Each row is a point on a landscape with many valleys, with its height.
A ball rolls from a point to the lowest of its 2 nearest points, and stops where none of them is lower. Distance is the straight distance between rows; heights are no part of it.
J_414 height 3.58: [145 142 148 115 146 142 155 119 105 101 138 110  82 130 129 139 123 127
 178 102  87 153]
J_627 height 1.71: [137 100 102 138  88 175  90 153 158 163 163 123  80 137 217 141 199 132
 157 149 186 148]
J_796 height 2.33: [155 110  96 131 118 130 129 139 140 112 136 109 126 128 130 141 168 118
 126 165 146 133]
J_375 height 6.83: [145 145  87 164 141 165 126 132 190 218 128 127 102 167  77 165 127 166
 117 111 179  80]
J_540 height 6.61: [147 142  82 140 121 149 148 153 175 187 124 108 121 169  72 160 111 143
 140 122 154  41]
J_181 height 3.72: [143 207 131 108 136  95 177 103 142 146 117 138 157 185 106 142  81 188
 148 109 113 115]
J_852 height 4.45: [160 127  97 134 136 148 173 117 127 153 128 120 195 127 106  99  99 175
 141  82 131  94]
J_222 height 6.35: [ 99 131 114 102 104 121 139 132 134 142 125 127  87 146  85 118  73  98
 168 101  95  59]
J_855 height 2.58: [133 173 142 126 165 111 133 115 109  74  89 107  91 146  93 164 115 144
  88 104  85 135]
J_440 height 6.13: [117 141 140 102 115 130 146 119 119  95 122 100  69 135  95 114  79 113
 162  76  80  79]
J_775 height 3.53: [153  99 118 133  84 150 102 140 119  61 123  67 130 103 180 114 194 129
 129 140 121 152]
J_50 height 2.20: [131 124 116 129 167 139 132 126 131 157 126 153  48 142  96 161 141  99
 137 140 111 141]
J_904 height 4.90: [116 120  92 127 109 132  96 138 189 161 125 146 114 179 143 146 133 157
  89 141 228  91]
J_493 height 4.14: [109 167 151 112 125  85 136  97 121 112 109 163 147 165 152 132 105 147
 104 132 138 145]
J_412 height 1.61: [160  92  79 150 127 171 116 159 164 154 146  99 116 132 126 157 178 130
 137 161 186 111]
J_600 height 2.86: [139  85 146 122  88 117  98 135 121  65 120  73 155 100 129 117 183  98
 109 186 119 141]
J_833 height 2.82: [120 121 133 110 105  96 117 115 119  93 119 128 112 126 142 131 134  98
 128 148 130 133]
J_390 height 2.78: [158 164 127 121 121 119 158 108 132 138 153 131 111 150 171 139 148 153
 191 129 118 184]
J_951 height 4.08: [148 131 144 114  93 133 128 125 102  49 141  65 118 114 164 116 156 118
 156 127  93 145]
J_676 height 2.35: [150 150 116 128 139 132 143 110 151 173 148 167 126 136 160 153 148 153
 155 132 153 168]
J_995 height 1.80: [154 143 103 163 156 157 128 105 152 188 140 169  92 132 174 164 170 164
 131 112 151 205]
J_43 height 5.87: [157 106  73 133 106 178 108 150 169 103 121  75  86 160 149 133 157 150
 110 107 183  95]
J_312 height 8.00: [140 123 136 150 168 116 133 132 103 102 117 120 200 102  98 117 132 124
  66 150 118 128]
J_155 height 7.01: [ 84 179 149 102 122  98 150 120 155 176 113 171 128 172  81 120  47 129
 151  88  83  73]
J_969 height 4.15: [116  79 115 141 119 126  97 135 132  81 124 124 140 105 163 110 185 112
  77 153 164 159]
J_592 height 7.10: [168 144  77 159 148 188 136 106 173 201 130 126  84 152 114 166 152 183
 136  81 162 133]
J_19 height 4.65: [119 143 144 119 121 152 125 102 115 116 126 134  41 129 201 137 135 149
 162  57  91 189]
J_128 height 4.95: [153 103 120 133 142 165 155 117 104 156 150 121 188  80 110  87 103 153
 170  89 122 119]
J_918 height 3.27: [118 186 181 122 179  65 141 135 111 111 104 135 147 146  86 158 103 120
  90 168  82 148]
J_776 height 2.77: [114 133 159 121 167 104 151 140 120 131 134 135  67 131  78 157 117  85
 166 142  66 134]
J_340 height 7.25: [120 137 138 112 119 135 151  94 111 152 140 163 155 120 144  89  65 158
 152  60 127 117]
J_652 height 4.17: [ 86  73 130 107  73 111 102 162 137 162 152 153 139 119 125 118 135  65
 151 198 157  90]
J_819 height 3.36: [112  96 153 121 104 117 126 120 108 135 147 165 163  94 157 100 135  94
 143 156 152 156]
J_176 height 3.24: [ 92  97 148 112  92 114  97 111 104  76 131 121 121 101 160  99 124 103
 121 114 128 136]
J_633 height 1.83: [116 112 169 121 139  95 119 145 107 144 127 140 132 101  81 148 135  58
 144 221  87 132]
J_634 height 3.19: [145 139 132 109 131 125 156 140 117 108 134  95  74 141  86 157 132 106
 184 142  75 125]
J_304 height 5.85: [114 120  93 113  97 145 131 116 128  91 105 101  80 143 125 105 108 128
 126  73 117  85]
J_578 height 2.85: [115 153 139 140 162 102 140 170 113 153 108 141 189 117  69 117  85 101
  95 148  82  75]
J_112 height 6.15: [135 109  81 132 102 136 104 165 167 100 114  79  85 166  91 141 140 119
 101 141 168  63]
J_815 height 7.84: [139 145 108 154 153  95 140 137 136 107  95 112 174 149  97 154 138 143
  56 170 128 113]
J_199 height 3.76: [137 127 172 120 106 137  96 114  79  41 129  84  90 107 167 104 130 120
 136  82  84 169]
J_196 height 7.72: [145 148 103 156 168 121 131 120 138 115  92 128 136 151 118 159 154 154
  56 142 151 151]
J_186 height 0.94: [153 136 157 125 128 134 133 130  84  94 144  98 191  91 148  95 114 146
 152 122 113 159]
J_899 height 6.40: [138 140  80 143 110 122 135 167 156 130 109  90 146 154  69 140 103 136
 113 129 129  36]
J_383 height 2.98: [130 190 147 136 185  88 154 115 128 125  93 137 127 153  75 158 107 148
  82 130  85 136]
J_486 height 2.32: [116 136 156 133 161 106 128 155 111 152 128 142 173  95  68 129 112  76
 125 187  87 115]
J_581 height 2.13: [139  98 182 132 110 146  94 140  87  62 140  87 181  61 159  87 151 124
 132 124 113 177]
J_883 height 3.61: [133 102 144 141 116 124 101 125 114  94 136 129 162  86 201 112 191 129
 102 153 131 195]
J_130 height 1.64: [ 98 145 128 113 157 119 133 106 138 153 108 158  62 145  91 154 108 112
 118 101 107 118]
J_675 height 5.23: [130  90  78 148 120 169 111 146 184 176 131 137 160 154 132 120 144 164
  88 132 240  93]
J_711 height 4.53: [106  66 122 125 120 134 103 147 136 173 144 168 122 111 112 129 160  61
 134 189 164 126]
J_648 height 3.15: [155 174 144 106 116 102 171 112 121 102 158 105 153 153 156 131 122 164
 186 137 110 156]
J_96 height 3.44: [151 179 149 107 139  94 184 122 119 122 140 112 147 169 114 135  84 164
 188 131  88 128]
J_706 height 7.00: [ 99 166 177 100 116 102 150 111 101 127 137 153 196 134 119  85  35 152
 144  87 116  96]
J_820 height 4.62: [133  85  85 150 122 144  96 137 158 126 128 140 119 129 175 137 194 145
  77 142 195 154]
J_691 height 3.83: [ 76  89 147 106  87  88 118 142 115 148 140 165 177  98 130 104 103  68
 130 185 131 107]
J_614 height 5.45: [170 129 137 129 148 173 165 109 103 152 164 112 136 100 133 102 106 159
 211  65  94 129]
J_75 height 8.18: [138 121 156 139 159 129 130 140  90  98 118 104 182  85  76 103 100 115
 109 117  96 110]
J_764 height 6.79: [108 151 131 109 102  97 161 141 126 157 124 149 198 149 107  96  61 142
 139 127 118  66]
J_680 height 7.56: [172 155  95 164 158 147 137 115 138 115 108 106 111 144 125 155 166 168
  92 103 122 158]
J_144 height 2.54: [123 131 188 125 176 120 119 114  80 106 134 142 113  88 123 131 119 102
 130 122  84 185]
J_146 height 7.48: [122 127 115 132 118 152 126  93 119 146 137 153 138 111 179  82 117 158
 140  61 145 141]
J_259 height 5.95: [109  79  91 148 140 154 119 173 163 217 136 153 169 118  87 122 122 116
 109 150 183  66]
J_785 height 4.00: [109 120 162 110 136 152 119 107  97 102 129 132  44 110 145 123 113  96
 168  66  83 161]
J_129 height 6.59: [ 98 153 104 119  97  84 136 167 143 123 106 112 171 162  92 112  90 116
 107 137 107  51]
J_898 height 4.42: [112 144 109 115 113 115 133  97 142 143 117 154 107 164 151 131 112 152
 117 101 150 121]
J_501 height 6.82: [ 68 162 177 105 151  99 140 132 124 149 113 162 103 143  72 124  41 124
 138  68  59  89]
J_6 height 2.56: [151 127  96 159 124 163 115 134 146 152 144 132  87 126 199 150 205 151
 128 142 144 184]
J_913 height 6.60: [ 80 138 170 112 141 106 136 152 117 153 123 153  90 122  78 120  57  75
 165  96  57  72]
J_370 height 6.34: [105  94  83 133 110 133  88 171 169 141 117 118  86 147  99 134 126  97
  91 145 175  49]
J_992 height 1.95: [106 135 193 127 182 100 110 112  85 112 123 164 134  99 122 152 129  83
 110 179 105 191]
J_18 height 7.96: [139 128 130 144 172 150 143 110 101 133 122 132 130  95  84 122 113 140
 110  91 109 122]
J_686 height 4.89: [105 100 114 129 139 126 111 113 148 177 140 188  88 127 136 158 142  99
 119 161 170 143]
J_888 height 1.23: [135 104 158 127 148 116 118 129 106 121 141 130 142  89 105 143 163  78
 135 196 110 172]
J_947 height 2.38: [130  99 133 116  89 101 122 148 130  86 132  91 191 120 116 117 151 102
 119 198 139 122]
J_709 height 7.35: [189 153  79 161 145 181 148 123 157 148 125  87  90 151 134 162 168 190
 137  82 133 134]
J_235 height 2.97: [120  94 190 122 103 129  81 113  87  80 134 119 150  65 190  99 166 112
 120 140 118 203]
J_249 height 3.18: [133 133 190 128 147 151  98 123  80  73 135 108  99  78 147 122 126 125
 136 100  76 184]
J_434 height 3.90: [100 180 183  97 132  68 149 102 116 108 125 157 130 164 143 142  77 138
 143 126  99 148]
J_577 height 4.05: [157 165 107 142 141 115 171 104 135 132 118 117 181 145 105 123 106 182
 122 122 123 107]
J_539 height 4.47: [161 120 123 137 114 146 134 130 110 142 154 114 180  99 202  99 162 165
 168 122 124 185]
J_139 height 2.16: [115 142 126 118 153 114 121 107 122  93  97 119  47 154 106 148 125 125
 102 101 106 119]
J_341 height 7.73: [129 118 118 150 142 148 130 108 127 147 116 161 166 107 133 105 116 141
 100  97 155 138]
J_877 height 3.71: [ 81  88 154 115  99 111  99 105 112  87 121 155 149  99 185  89 127 112
  79 113 154 164]
J_597 height 0.58: [156  86 102 138 105 184 113 155 160 167 171 116  97 119 164 153 196 105
 171 177 187 130]
J_248 height 3.57: [121 180 201 115 149  72 143 130  89  81 133 123 170 136 111 141  90 128
 125 151  88 155]
J_740 height 4.96: [126 104 100 156 149 154  97 124 157 169 130 171 103 125 149 145 168 128
  88 142 197 152]
J_308 height 5.52: [147 124  83 116  97 151 122 119 132  82 117  83  88 139 169 114 155 151
 131  96 135 123]
J_478 height 1.82: [140 131 154 114 105  96 148 135  99  97 144 106 190 115 126 109 123 119
 164 175 121 123]
J_230 height 4.66: [102 138  93 122 119 113 104 117 164 150 110 157  73 171 124 155 125 136
  91 128 178 108]
J_982 height 5.61: [116  91  89 149 128 154 135 143 168 202 139 175 183 129 119 111 121 136
  84 146 206  97]
J_516 height 6.31: [102  92  91 143 122 134 110 171 152 152 111 127 153 123  86 114 119  92
  91 150 144  63]
J_720 height 3.92: [128 101 120 129  99 148 129 129 124 151 154 151 175 102 199 102 164 134
 146 143 171 167]
J_307 height 5.14: [125 139 105 124  92 150 104 110 134 101 123 126  70 144 214 116 158 149
 139  90 125 166]

Call two points neighbours if one is among the 2 nearest of the other. Go from one point of each pair to the other, from neighbour to neighbour, staying as low as possible. Name the highest point that can't be avoided.
J_597, J_995 | J_6
J_130, J_995 | J_614
J_186, J_899 | J_75
J_186, J_888 | J_951

For each start below, name every point that the ball comes to, in order.
J_877 | J_176 J_833 J_796 J_412 J_597
J_181 | J_96 J_648 J_390 J_676 J_995
J_740 | J_820 J_969 J_883 J_235 J_581 J_186
J_675 | J_904 J_230 J_898 J_493 J_434 J_248 J_918 J_383 J_855 J_139 J_130
